Each row is a point on a landscape with many peaks, with its height.
A climber steps from a point to the highest of its 5 nearest points, and stops where none of them is higher. Distance is the straight distance between rows; heights are no part of it.
(1603) (h 736): [ 39  16  -8  30  26   7  24 -12 -25   4 -20 -21  47 -48 -51   7  -8 -14
 -15  36  30 -32]
(2044) (h 679): [ 19  23 -24  13  22 -15  17 -17 -10   8 -15  43  10 -47 -10   7 -17  -9
 -29   9   0 -10]
(904) (h 857): [  6  12  -2   9  28  13   0 -20   2  -5   7   7  10 -15   8   6  -3   1
   4   9  13   6]
(345) (h 878): [ -7   7 -12 -19 -13 -32 -19 -22  20  11 -14  57  -5  41  40  44  -1  28
  24 -14 -42  42]
(1227) (h 898): [ -6 -15   5  -4  -6  24 -15   5  -8  -8  13 -24   6  22  -4 -13  12 -20
   2   0  28 -17]
(1954) (h 724): [-28  11   7 -28   1 -10  -6   4  12  18  -5  40  -2  24  16  16   9  35
   8  -7 -25  14]
(533) (h 619): [ 44  41  -4  55  28   3  37 -10 -10   9 -15  21  36 -65 -41  29 -22 -50
 -13  11  18 -29]
(865) (h 683): [ -2  25  -9 -10 -14 -25   2  -6  13  17 -25  53  17 -10  25  27  -2  24
  -5  -2 -31  25]
(1193) (h 767): [-57 -10  41 -24 -21 -21 -29  11  15  10   3  28 -29  60  14   6  25  32
  15 -27 -43  27]
(1344) (h 754): [-35 -19  19  -6  -3  14 -16   5   3  -5   8 -12 -28  35  24 -20   8 -13
   9 -15  -7  24]
(383) (h 828): [  3  19 -17  -7  11 -22   7  -1  -5  12 -12  47  11 -22   7   8  -6  16
 -21   6 -10   2]
(1522) (h 859): [-13  -3  -3 -29 -12 -45 -32 -15  23   1 -13  62 -31  70  43  36  -9  34
  21 -26 -53  38]
(1450) (h 575): [ 34  29 -10  33  33  -9  26 -26  -7   5  -7  21  19 -50 -22  15 -15 -26
 -15  14   6  -9]
(121) (h 789): [-20  -7   9  -2  17   0  -8   7   5  -5  11   7 -25  28  20 -20   6  12
  15 -22 -14  17]
(623) (h 579): [-49 -33  17 -13 -18   6 -34  -2  12  -4  16 -30 -25  32  23 -27  13 -28
   3  -7 -25  20]
(1561) (h 598): [  6 -16  -5  -9 -34  23  21  22   4  -7  32 -72 -16 -17 -24 -25  16 -23
   4   5  36 -11]
(1621) (h 846): [  0  14  -9  -6  23 -21   9  -5   4   7  -5  37  13 -24   5   0  -8  19
 -16   5 -13  -5]
(194) (h 852): [ 14  14 -16   3 -10 -47 -19 -27   7   2 -40  64   6  13  25  38 -13  16
   3 -14 -35  43]
(1464) (h 729): [ 30  25  -5  33  20  13  14 -15 -15   5 -15 -16  43 -50 -42  12  -5 -17
  -7  35  25 -21]
(313) (h 691): [-58 -32  16 -15 -31   2 -41   7  18  -7  18 -29 -35  36  32 -32  13 -12
   5  -4 -49  27]
(995) (h 800): [-19  15   6 -22 -16 -21  -9  -4  21  14  -4  47   0  30  31  34   6  29
  18  -1 -34  26]
(1044) (h 689): [  3 -29  -1  -5 -27   8   2  10  -2  -7  17 -43  -4  11 -18 -24  17 -16
   2  -1  34 -23]
(1161) (h 715): [ 36  32   3  42  24   6  25  -8 -22   5 -14  -8  47 -57 -50  17 -14 -30
 -22  26  22 -28]
(320) (h 877): [-37 -15  13  -7   0   7 -13   7   8   1   6  -4 -33  38  24 -25   6   2
   9 -23 -23  23]
(307) (h 658): [-40 -31  13 -13 -16  11 -32   9  11  -3  16 -31 -14  34  19 -23  18 -28
   1  -8 -10   6]
(552) (h 786): [-23   0   7 -17  11 -10   1   9  11   9   1  32 -14  22  17  -4   5  38
   9 -12 -20  10]
(62) (h 693): [ 43  26  -3  37  24   5  32  -2 -20   2 -26 -21  53 -58 -59  10 -17 -16
 -27  29  28 -41]
(1638) (h 808): [ 10  23 -14   4  11 -23  13  -9  -9   7 -17  53  13 -38  -1   7 -19   3
 -32   5 -10  -3]
(981) (h 850): [ 10  17 -23   0 -18 -43 -12 -20  15   7 -31  60  12  12  27  44  -5  18
   5 -10 -34  43]
(775) (h 608): [ 13  -1  -5   8  15  27  -2   1 -14   0  -3 -25  23  -8 -16  -2  -4   1
   6  16  39 -28]
(826) (h 558): [-48 -36  20  -9 -23  -2 -30   6  11  -6  20 -22 -38  32  33 -29  11 -13
   8 -15 -38  29]
(1441) (h 546): [ 48  30  -4  40  28  -2  36  -2 -23   1 -28 -15  54 -68 -62   6 -13 -28
 -26  26  28 -45]
(77) (h 597): [  1 -30   2  -3 -34   6  15  14   8  -8  32 -66 -17  -2 -23 -29  22 -19
   2   2  28 -15]
(989) (h 883): [ 14  16 -14  12  37  -3  12 -24   0   2   2  19   1 -37  -5   3 -12   2
  -4   9   3  -4]
(406) (h 714): [ 56   0 -19  28  16  16  33  -5 -22  -7 -17 -45  27 -51 -31   5 -19  -3
  -8  28  42 -35]
(418) (h 839): [ 14  20 -19  19  34 -14  13 -22  -4   4  -6  33   7 -36  -4   4 -14  -4
 -17  10   0 -12]
(1442) (h 752): [-57 -13  41 -28 -31 -23 -33   7  19   9  13  30 -30  63  18   9  27  29
  22 -21 -57  36]
(791) (h 690): [ 14   2   1  13  20  26   1  -8 -12   1  -3 -23  33 -11 -17   7  -4  -1
   2  20  32 -19]
(1722) (h 761): [ 56   6 -26  14   3  36  36   8 -16 -16   0 -71  14 -46 -26  -4 -26 -13
   3  28  47 -34]
(881) (h 812): [ -1  13 -10  -5  27 -14   5  -7   6   6  -7  37   6  -6   8   3  -4  29
 -11   6 -15   3]
(1984) (h 682): [  6 -17   3  -9 -32  14  21  23   5 -10  33 -66 -17 -10 -22 -31  20 -25
  10   0  30 -10]
(1318) (h 882): [  7   9 -13  -8 -12 -47 -24 -24  19   5 -27  60  -6  25  40  41   0  25
  10 -14 -41  44]
(487) (h 781): [-19   3  10 -28 -19 -35 -21  -3  32  15  -3  50 -24  56  35  36   7  25
  26 -19 -47  43]
(860) (h 349): [ -3 -34  -1 -10 -31  -1  -3  16  12 -10  25 -51  -9  22 -13 -31  22 -26
  -1  -9  25 -21]
(1057) (h 792): [ 49  18 -20  -8  -2  56  36  25 -19 -18  14 -70   6 -47 -26   4 -18 -24
  -6  26  60 -37]
(69) (h 790): [ -8  15 -10 -19  -4 -16   1  -4   8  14 -13  50  13 -10  15  17   0  34
 -11   4 -20  14]
(975) (h 345): [ -7   7  -3   0  34   9   7 -11   6   1  12   9 -11  10  19  -9  -7  13
   9  -7   0  13]
(1863) (h 795): [  3  22 -11  -8   4 -17   9  -4   1  15 -23  61  17 -20   6  11  -9  19
 -18  13 -16  13]
(834) (h 866): [ -4   0   3   6  20  28 -10 -13  -7  -3   7  -5  11   2  -2  -1  -5 -12
  11   7  19  -1]
(1546) (h 536): [  5  22  -7   5 -16 -22   7   0  -2   3 -35  67  26 -31  10  28 -12   7
 -14   4 -25  28]
(871) (h 737): [ 27  -8  -9  -1 -24  40  24  19  -1 -17  28 -62  -3 -24 -29 -15   3 -19
   2   3  51 -25]
(1776) (h 842): [  9  18 -19   2  12 -21  12  -8  -1   1 -16  49  17 -34   4   9  -9  11
 -26  11 -15   2]
(1064) (h 607): [-15 -32   9 -13 -22   4 -13   9  -2  -5  14 -34  -4  29  -3 -28  21 -25
  -1   0  14 -20]
(1095) (h 613): [ 19 -16  -5  -3 -35  30  20  25   2  -7  27 -65 -10 -16 -22 -24   8 -23
  12  -1  39 -20]
(1060) (h 745): [-32  10  17 -33 -20 -20 -18  -3  27  16  10  47 -25  56  26  32  11  27
  23 -22 -49  37]
(703) (h 697): [-51 -33  19 -18 -29   3 -39   5  20  -7  19 -33 -33  30  29 -27  13 -20
   0   2 -36  14]
(1616) (h 869): [ 10  18 -16   8  26 -15  13 -19  -4   1   1  37   7 -29   0   2 -14   9
 -16   7  -7  -4]
(1626) (h 652): [-55 -33  17  -8 -22  -4 -32   6  16 -10  15 -25 -51  37  35 -36  14  -7
   6 -19 -49  24]
(864) (h 899): [ 48   1 -24  12   1  33  34   4 -14 -14   0 -53  15 -34 -20  -2 -18  -3
   3  23  47 -35]
(1888) (h 758): [-44  -7  30 -23  -2 -17 -17  14  15  10   3  29 -25  45  19  -5  13  39
  12 -24 -30  18]
(269) (h 502): [-63 -46  21 -12 -33 -24 -48   2  18  -3   7 -21 -62  44  40 -29  22  24
   6 -20 -71  23]
(1317) (h 726): [ -2   7  -8  -9  26 -10  10  -5   2   6   4  30  -3  -4  13  -4  -7  29
  -3  -1 -10   2]
(1642) (h 54): [ 21   7   5 -19  -1  40  29  25 -34 -20  48 -88   2 -45 -49 -18   0 -25
 -22  11  66 -41]
(1122) (h 708): [-50 -41  15 -18 -31   5 -41  12  10  -2  19 -34 -17  33  22 -27  11 -26
  -7   1 -18   7]
(37) (h 848): [ -9  16  -3 -25  -6 -17 -10   6  12  15 -12  48  11  23  26  23   7  35
   7  -2 -33  18]
(102) (h 746): [ 27 -17 -10  11   2  27   8   5 -16  -3  -9 -30  18   0 -16 -13  -1  -1
   0  14  46 -36]
(608) (h 421): [-4  5 -8 -3 30 -4  5 -7  2  3  8 21 -8  0 17 -7 -7 24  1 -7 -2  4]
(1587) (h 895): [ 58  21 -12  40  24   7  38  -1 -27  -7 -31 -40  39 -59 -56   1 -22 -12
 -23  24  36 -42]
(1833) (h 678): [ 58  14 -22  24   7  33  39   6 -18 -14  -9 -68  15 -54 -25   1 -20 -11
  -2  26  47 -34]
(1027) (h 930): [ -9  14  -3 -19 -12 -23  -6  -8  19  15 -16  55   7  15  34  36   0  29
  15  -5 -32  30]
(558) (h 751): [ 47  -2 -20  13  -2  25  27  10 -16 -16   0 -53   8 -24 -24  -6  -7   1
   6  15  55 -34]
(1978) (h 880): [-32 -23  15 -14 -12  20 -31  13   0  -3  17 -17  -4  33  13 -21   9 -31
  -2  -4   4   5]
(1320) (h 896): [  7 -15   4  -1   0  24  -9   5  -8  -2   4 -28  13  12 -11 -11   3 -10
   3   1  36 -26]
(695) (h 743): [ 48   9 -12  28  21  11  24  -4 -26  -9 -24 -39  41 -49 -40  -3 -13  -4
  -9  28  39 -44]
(574) (h 511): [-58 -44  26 -12 -28 -20 -39   7  13   1   7 -14 -56  48  36 -29  21  25
   8 -22 -63  22]
(875) (h 788): [-27 -12  10  -1  13  14 -14   2   3  -5  16  -3 -21  25  21 -14   4  -1
  14 -18  -4  20]
(2026) (h 870): [  8  13 -13   0 -13 -54 -20 -26  11   1 -35  65   4  24  33  32  -8  20
   6 -19 -37  43]
(704) (h 662): [ 39  39  -4  48  21   1  31  -9 -14  10 -13   9  45 -67 -54  20 -16 -43
 -16  20  16 -27]
(306) (h 685): [-60 -37  23 -12 -31  -5 -40   5  20  -9  18 -31 -44  36  40 -36  12 -12
   4  -5 -57  23]
(1211) (h 889): [-10  -1 -14 -25   0 -53 -37 -17  14   1 -22  71 -20  63  42  31  -9  29
  18 -17 -55  38]
(1807) (h 578): [-55 -33  25 -12 -19 -22 -26   7  10  -3   5 -12 -49  43  32 -33  18  15
   7 -32 -50  24]
(10) (h 804): [ -1  19  -8 -14  11 -19   1  -4   7   6 -11  38  13  -9  13   7  -2  40
 -14   4 -21   7]
(1155) (h 637): [ 42  38   0  50  23   8  34  -8 -17   7 -20   0  49 -66 -59  18 -11 -41
 -19  24  21 -36]
(2018) (h 874): [-12   5   3  -3  24  -1   3   2   5   0  10  17 -16  17  18 -15  -7  21
   7 -14  -8   7]
(945) (h 868): [ 14  11  -8  11  35  -3  11 -16   1   2   3  21  -6 -19   8  -4 -10   9
  -5   4   0   0]
(120) (h 867): [ -4  21  -4 -14  -9 -19  -4 -10  12  16 -17  53  11   3  31  31   5  25
   3  -7 -32  28]
(463) (h 550): [ 30  27 -15  28  18 -21  26 -10 -15   0 -18  53   9 -55 -17  13 -29 -17
 -31   2   6 -17]
(133) (h 886): [ 13 -22  -7  -1 -14  15   9   9  -5  -5   4 -41   5  13 -18 -14   9  -9
   5   4  38 -28]
(928) (h 700): [-23 -35   9 -12 -32 -10 -21   7   7  -4  27 -52 -11  31  -5 -31  27 -30
  -5  -4   7 -16]
(535) (h 671): [ 25   6  -4  21  23  20   2 -12 -14  -2  -8 -15  37 -24 -19   8  -1   0
   1  28  32 -24]
(1365) (h 657): [  9 -29  -5  -2 -34   9  14  16   9  -8  31 -58 -19  -1 -18 -33  21 -24
   5  -2  30 -13]
(1861) (h 501): [-74 -46  25 -16 -37 -31 -50  -3  14  -7   8 -19 -60  50  39 -30  24  31
   5 -22 -72  24]
(1673) (h 739): [ 43   9  -8  30  21  14  25  -5 -20  -7 -27 -33  45 -51 -44  -1  -6  -7
 -14  32  35 -32]
(17) (h 853): [-10 -24   3  -7 -11  17 -11  12  -3  -3   9 -29   1  21  -4 -18  12 -25
  -3  -5  36 -25]
(915) (h 202): [-53 -27  24 -10 -10  -9 -20  13   7  -7   4 -11 -45  39  30 -30  13   1
  15 -29 -37  27]
(1993) (h 778): [ 58  15 -16   8   3  46  40  16 -19 -17   7 -66  17 -56 -25   7 -23 -22
  -6  26  53 -33]
(1021) (h 793): [ 40   7 -16   2 -12  51  36  24 -11 -15  18 -64   1 -40 -26  -3 -16 -19
   0  19  52 -37]
(2015) (h 817): [-24   1   6 -31 -13 -37 -30 -10  27  13  -2  57 -32  66  35  36   1  29
  30 -27 -52  38]
(1176) (h 798): [-19  -6   9  -3  24   9  -2  -2   6   2  16   7 -23  22  19 -15  -4  10
  14 -18   0  12]
(1363) (h 769): [-56  -7  41 -28 -22 -21 -28   9  20  12   5  34 -28  63  14  15  20  32
  16 -27 -55  34]
(610) (h 740): [  5  24  -8   3 -11 -18  12  -1  -6  11 -38  58  21 -31   7  23  -8   9
 -18   6 -18   8]
(2011) (h 776): [-43   2  33 -28 -20 -21 -28   7  21  11   9  41 -28  64  18  19  14  28
  22 -23 -48  37]
(1032) (h 851): [ 12  14  -5  20  29  25   1 -10  -8   0   3  -9  30 -20 -14   8  -5  -8
   4  23  19  -4]
(730) (h 759): [-40  -5  30 -28 -10 -19 -19  11  15  15   4  37 -17  43  15  11  17  34
  10 -22 -35  23]
(1491) (h 661): [ 63  13 -17  24  16  21  40   8 -21 -19 -15 -59  28 -57 -32   0 -22  -6
  -7  25  42 -35]
(546) (h 738): [ 37   4  -8  25  22  12  15 -13 -20  -1 -20 -29  39 -46 -38   0  -3  -1
  -8  29  35 -32]
(334) (h 784): [-38  -2  28 -31 -22 -23 -30  -2  28  13  10  46 -32  63  31  34  11  23
  27 -26 -48  39]
(1562) (h 787): [-24  -4  18 -12  13 -11   2   7   9   5   5  22 -17  33  18 -18   4  36
   9 -20 -18   9]
(1321) (h 299): [ 18  -5  -4  -9 -34  34  23  28  -1  -6  35 -76  -6 -24 -27 -21   9 -25
   9   6  40 -19]
(1238) (h 611): [  6   6  -7   1  31  -3   7 -11   5   3   5  23  -1  -8  13  -5  -5  18
  -5  -1  -1   5]
(272) (h 881): [ -4   6  -5 -22  -8 -48 -27 -19  18   5 -18  64 -19  55  38  38  -4  31
  25 -18 -48  37]
(1075) (h 906): [ -2   2  -9 -19   4 -60 -44 -20   8   2 -32  73 -11  61  39  36 -12  32
   9 -22 -51  38]
(1243) (h 593): [ 46  42   3  52  25  12  41   0 -12   7 -14   7  58 -65 -59  29 -21 -51
 -17  16  20 -35]
(1975) (h 876): [  7  15  -1  14  32  21  -1 -21   0  -1   8  -1  13 -10   3   4   0  -2
   6   8  16   4]
(1118) (h 888): [  0   3  -9 -17  -8 -49 -25 -23  18  -1 -27  66  -8  42  36  37  -3  33
  13 -24 -47  38]
(1461) (h 55): [ 29  17  -3 -18  -6  54  32  28 -27 -11  40 -79   7 -46 -37  -3 -15 -28
 -18  21  71 -43]
(893) (h 455): [ 19   2  -7  21  19  24   4  -8 -18  -3 -10 -25  36 -18 -21   4  -6   3
  -4  20  37 -32]
(384) (h 904): [-15 -15  12  -3   2  24 -25   7  -3  -6  11 -16   2  23   5 -11   7 -17
   8   2  22   1]
(1402) (h 747): [ -6  19 -15 -12  -6 -24   5   1   5  13 -18  57  23 -16  17  23  -7  25
  -5   6 -26  18]
(239) (h 606): [ 36  35 -16  42  28  -9  32 -20 -11   6 -10  31  18 -57 -23  13 -23 -35
 -25   3   8 -24]
(1475) (h 768): [ 13  20 -13  13   2 -23  16   0 -12   8 -33  61  22 -40  -2  14 -17   0
 -29   6 -15  -2]
(687) (h 805): [ 41  -6 -18  10 -10  26  31  15  -9  -9   5 -54   2 -18 -19 -10  -4  -7
   4   9  48 -30]
(434) (h 742): [ 28  25  -7  33  28  12  13 -22 -11   5  -9   4  32 -52 -39  14 -14 -27
 -12  24  21 -14]
(363) (h 723): [  7  19 -11  11 -13 -38 -10 -19   7   9 -36  67  12  -1  23  35  -2  12
  -1  -6 -29  43]
(321) (h 733): [ 39 -10 -18   8  -8  22  21   8 -14 -14  -1 -45  13  -9 -22  -7   1  -1
   7   8  49 -32]
(543) (h 816): [ 39  -1 -18   8 -13  35  32  14 -14 -11  10 -57   4 -24 -18 -14 -11 -14
   7   8  48 -28]
(648) (h 841): [  4   3 -19  -6   1 -61 -33 -24  11  -2 -34  74   3  42  33  32  -4  25
   7 -20 -45  45]
(1511) (h 646): [ 36  31 -14  46  24  -1  25 -18  -7   1  -3  20  17 -58 -31  15 -21 -34
 -20  11  13 -10]
(748) (h 741): [  0   3 -13  -8   4 -65 -48 -20   6   5 -42  86  -2  46  28  36 -13  26
   6 -16 -52  47]
(1687) (h 782): [-31 -16  14  -8  12  -1  -6   7   8   0   7   5 -30  31  20 -21   9  18
  10 -28 -17  18]
(1592) (h 732): [-35 -14  15  -5   1  -2 -11  13   9  -3   1   2 -36  38  21 -25   3  19
  14 -26 -19  24]
(1940) (h 884): [ 22 -19  -9   4 -13  18  10  10 -10  -3   7 -35   5   6 -19 -16   7  -7
   6   1  39 -31]
(614) (h 601): [ 44 -11 -16  20   3  23  21  -3 -16  -6  -9 -39  23 -26 -23  -6 -11   9
   2  19  46 -36]
(14) (h 824): [ -1  16  -9  -6   9 -15   8  -7  -5  16 -12  46  12 -14  11   9  -4  22
 -14   6 -17   7]
(1431) (h 735): [-30 -37  11 -19 -31  -3 -24   8   8  -7  20 -39 -14  31   1 -29  26 -25
 -11   4  -2 -10]
(446) (h 791): [-21   9   2 -18   8 -16   3   5  13  14  -4  41   0   8  15   7   4  45
  -1  -5 -17   9]
(482) (h 82): [-43 -26  24  -3 -12  -5 -24   8   9  -6   7 -15 -41  39  27 -24   7  -7
   5 -21 -34  25]
(636) (h 929): [ 18  22  -1  27  28  14   6 -30  -8   4   3  -2  25 -32 -17  12 -11 -15
  -1  22  15  -1]
(1234) (h 730): [-47 -36  16 -13 -23   5 -37  11   5  -7  21 -38 -18  31  16 -21  19 -33
  -5   0 -14   2]
(1198) (h 615): [ 40  36  -9  48  23  -4  36 -18 -17   6  -5  27  21 -64 -37  17 -22 -46
 -23  12  11 -25]
(1653) (h 799): [  3  14 -15  -3 -17 -31 -13 -15   9  12 -32  56   8   3  30  40  -4  18
   6  -2 -32  36]
(696) (h 901): [-26  -7  11  -4   1  29 -20   7   1  -8  12 -12  -3  25  12 -12   6 -25
  12  -5   8   7]
(787) (h 872): [ 22  23 -15  17  33  -5  14 -25  -3   3  -2  21  11 -41 -10   4 -12  -7
 -10   9   9  -6]
(619) (h 63): [ 15  -2   4 -19 -18  44  23  37 -27 -19  46 -80   2 -36 -46 -20   3 -24
 -19  14  58 -27]
(1753) (h 887): [ 16  16  -5  17  32   8   2 -23  -3   1   6   8   8 -25  -4   7 -11  -1
   1  15   5   0]
(1427) (h 897): [ -4 -13   2   2   4  27  -8   5  -9  -5   6 -23  17   9  -9  -2   5  -6
  10   4  31 -13]
(1575) (h 879): [ 15 -20  -8  -1 -26  16  18  19  -6  -8  24 -59 -16  -6 -20 -23  15 -22
   9   0  40 -21]
(1369) (h 894): [ -3   9 -12  -9 -11 -35  -9 -17  23   9 -22  58   1  19  32  38   3  25
  12 -15 -37  36]
(912) (h 893): [-13  -7   8   4  14  29 -12  -1  -4  -8   8  -6  -6  20  11  -4   4  -9
  16  -8  13   7]
(1713) (h 763): [-34 -34  17 -17 -28   4 -38  15   6  -4  23 -35 -12  35  10 -30  19 -30
  -8   2  -5  -6]
(1396) (h 900): [ -8 -15   4   0  -2  28 -11   6  -7   0   2 -17  12  18  -5  -8   5 -16
   9  -1  31 -14]
(1068) (h 448): [ -9  -2   1   4  27  13  -3 -10  -2   1  15   9  -8   5  16  -9  -3   3
  10  -6   4  10]
(736) (h 840): [ 30 -13 -15   3 -19  26  24  15  -7 -13  13 -60  -4 -11 -18 -10   1 -15
   8   3  50 -26]
(1162) (h 772): [-36  -5  16 -23   4 -11  -7   8   8   9   4  34 -18  38  16  -7  11  38
   9 -22 -23  11]
(1752) (h 885): [-11  -5   6   9  17  33 -18   0  -2  -3   5 -14  10  14   5   2  -1 -12
  12   0  16   0]
(849) (h 760): [-59 -20  41 -29 -17 -18 -28  13  13   9   2  20 -34  53  12 -14  22  32
  13 -29 -47  27]
(355) (h 891): [-11 -21   5 -12 -13  21 -15   8  -7  -5   7 -24   1  28  -3 -15  10 -23
   0  -4  29 -15]
(430) (h 819): [ 22  24  -6  29  30  12   9 -22  -2   4  -4   3  31 -43 -30  15 -11 -13
  -5  24  16 -13]
(1410) (h 705): [ 32  31  -7  39  30   8  27 -25 -10   8  -7  11  30 -56 -37  22  -7 -35
 -12  22  19 -13]
(1069) (h 701): [-61 -26  36 -13 -19 -23 -25   7   6  -1  -2   4 -44  49  19 -24  26  25
   4 -33 -50  26]
(195) (h 694): [ 48   4 -18  18  16  19  24   0 -20 -12 -15 -44  28 -32 -25  -7  -7  -1
  -4  25  42 -36]
(1572) (h 654): [-34 -24  17  -4 -11  13 -23  11   4  -4  13 -26 -23  30  19 -22   8 -23
   2 -14 -11  18]
(411) (h 454): [-53 -40  22 -12 -19 -13 -26   8   6  -6   6 -14 -49  43  31 -33  16   9
   8 -27 -45  28]
(1463) (h 830): [-10   2 -12 -12  12 -62 -58 -11   6   2 -42  88  -3  53  32  33 -15  29
   3 -17 -61  50]
(240) (h 744): [-48 -20  30 -18  -6 -16 -14  14   7   7   1  11 -39  48  12 -16  20  25
   8 -33 -43  22]
(1273) (h 803): [ 51   2 -15  10  -5  38  36  14 -10 -14   3 -62   7 -38 -23  -5 -12 -12
   9  18  50 -31]
(1231) (h 750): [-29 -39   9 -20 -27   1 -28   7   5  -2  20 -35  -9  32   4 -24  19 -30
  -7  -2   4 -12]
(1180) (h 548): [-67 -27  43 -25 -28 -31 -40   6   9   6   1  19 -44  61  21  -9  31  30
   8 -26 -66  30]
(342) (h 785): [-28  -9  14  -2  12   6  -8   4   8   0   9   1 -33  33  22 -20   3   5
  16 -27 -11  20]
(660) (h 557): [-31   6  17 -30 -12 -17 -14   0  23  15   1  41  -9  43  29  26  11  33
  18 -16 -36  31]
(1739) (h 707): [ 28  26 -12  28  34   1  16 -29  -7   6   3  14  14 -50 -28  11 -13 -28
  -7  13   9  -9]
(1818) (h 570): [ 28  23 -19  26  24 -17  28 -20 -11   3  -9  38  12 -49 -15   9 -19 -19
 -27   6  -4 -11]
(1298) (h 771): [-51  -4  41 -30 -19 -17 -28  14  18  19   1  34 -24  52  14  10  22  32
  18 -26 -45  28]
(974) (h 364): [  9  22 -16  12 -19 -29  -4  -8   6   6 -33  57  18 -16  22  34  -2   9
  -2  -2 -35  38]
(526) (h 931): [-21 -24  11  -9 -11  16 -25  11  -3  -6  17 -22  -2  32   8 -15  12 -29
   2  -4  14  -5]
(711) (h 766): [-36  -7  20 -23  -2 -12  -4  13  12   8  -2  32 -19  43  18  -2  17  35
   7 -24 -28  18]
(1706) (h 728): [ -6   7 -13 -13  23 -12   7  -9   5   7   9  29  -5   4  19  -3  -5  27
  -2  -3 -14   7]
(617) (h 56): [ 26   8  -3 -19  -7  52  31  33 -26 -19  47 -78   9 -38 -40 -15  -5 -27
 -21  16  61 -39]
(2033) (h 801): [ 35  -2 -10  -3 -17  41  37  20  -7 -16  26 -62  -3 -29 -25 -10  -1 -24
   9  15  52 -26]
(1549) (h 796): [-17  -1   0 -15  15  -6   0   3  12   6   6  25 -14  24  15  -8   0  36
   4 -13 -13  13]
(825) (h 871): [ 20 -18 -10   7 -17  17  14   6  -5  -7   9 -46  -6  -1 -18 -16   6 -15
  11   1  44 -25]
(1903) (h 794): [ 36   6  -7  -7 -14  49  31  23 -11 -11  28 -67  -2 -38 -24  -5  -5 -22
  -3  15  55 -24]
(504) (h 716): [  5  22 -11  -5  -7 -23  13   0  -2  10 -27  61  20 -29   7  20  -6  11
 -23   8 -18  15]
(271) (h 770): [ 22 -13 -12  -1 -26  26  23  20  -2 -14  24 -59 -11  -9 -21 -20  12 -20
   5   2  45 -23]
(1194) (h 890): [ 16   9  -6  13  19  33  -5 -13  -7  -4   2 -14  34 -11 -12   4  -2  -3
   5  16  25 -13]
(1932) (h 680): [ 33   3  -5  24  18  17  13  -8 -21  -6 -10 -30  38 -30 -30   6  -3   6
  -7  23  34 -30]
(208) (h 720): [ 16  29 -13  16  13 -24  23  -4 -11   7 -24  57  12 -41 -11   7 -23  -3
 -39   6  -6  -9]
(1506) (h 97): [ 12   3   2 -19 -24  42  25  36 -13 -12  45 -77  -6 -34 -37 -19   4 -29
  -7  12  50 -21]
(1547) (h 797): [ 53   4 -17   3  -1  40  31  10 -12 -11   6 -65  11 -41 -23   1 -21 -13
   1  21  52 -35]
(1538) (h 811): [-12  14  -2 -19   1 -22   2   1  12  18 -14  47   9   1  20  21   1  30
  -2   2 -24  14]
(639) (h 837): [-31 -29  15 -16 -21   9 -32   7   5  -3  17 -26  -5  28  10 -18  14 -30
  -7   3   8  -6]
(1016) (h 764): [ 58  17 -16  30  19   6  33  -3 -23  -8 -28 -41  39 -56 -47  -3 -12  -7
 -18  26  41 -43]
(1056) (h 560): [ 34  34  -7  33  26 -19  29 -11 -16   3 -15  45  10 -53 -18   9 -27 -27
 -28   4   8 -19]
(886) (h 721): [ -4  -3   4   1  26  19  -4  -5   2  -5   9   5  -8  17  16 -11  -2   2
  19  -8   9  15]
(1282) (h 590): [-48 -27  25  -8  -6 -12 -17  12  10   8   4   3 -42  43  19 -31  16  18
  11 -34 -38  27]

Where does a climber stop that starts at each point below?
(1363) | (1075)
(1932) | (1587)
(1861) | (1075)
(1888) | (2018)
(574) | (1075)
(1807) | (1075)

Call two points neighbours if one is among the 5 nearest of the other. Go from one point of each pair to the other, from neighbour to neighbour, staying as high as possible. Name the lowest point that can't be avoided.
(1075) / (2018) | (446)
(1027) / (636) | (10)
(1075) / (1027) | (1318)
(526) / (1587) | (1464)
(1575) / (1194) | (834)
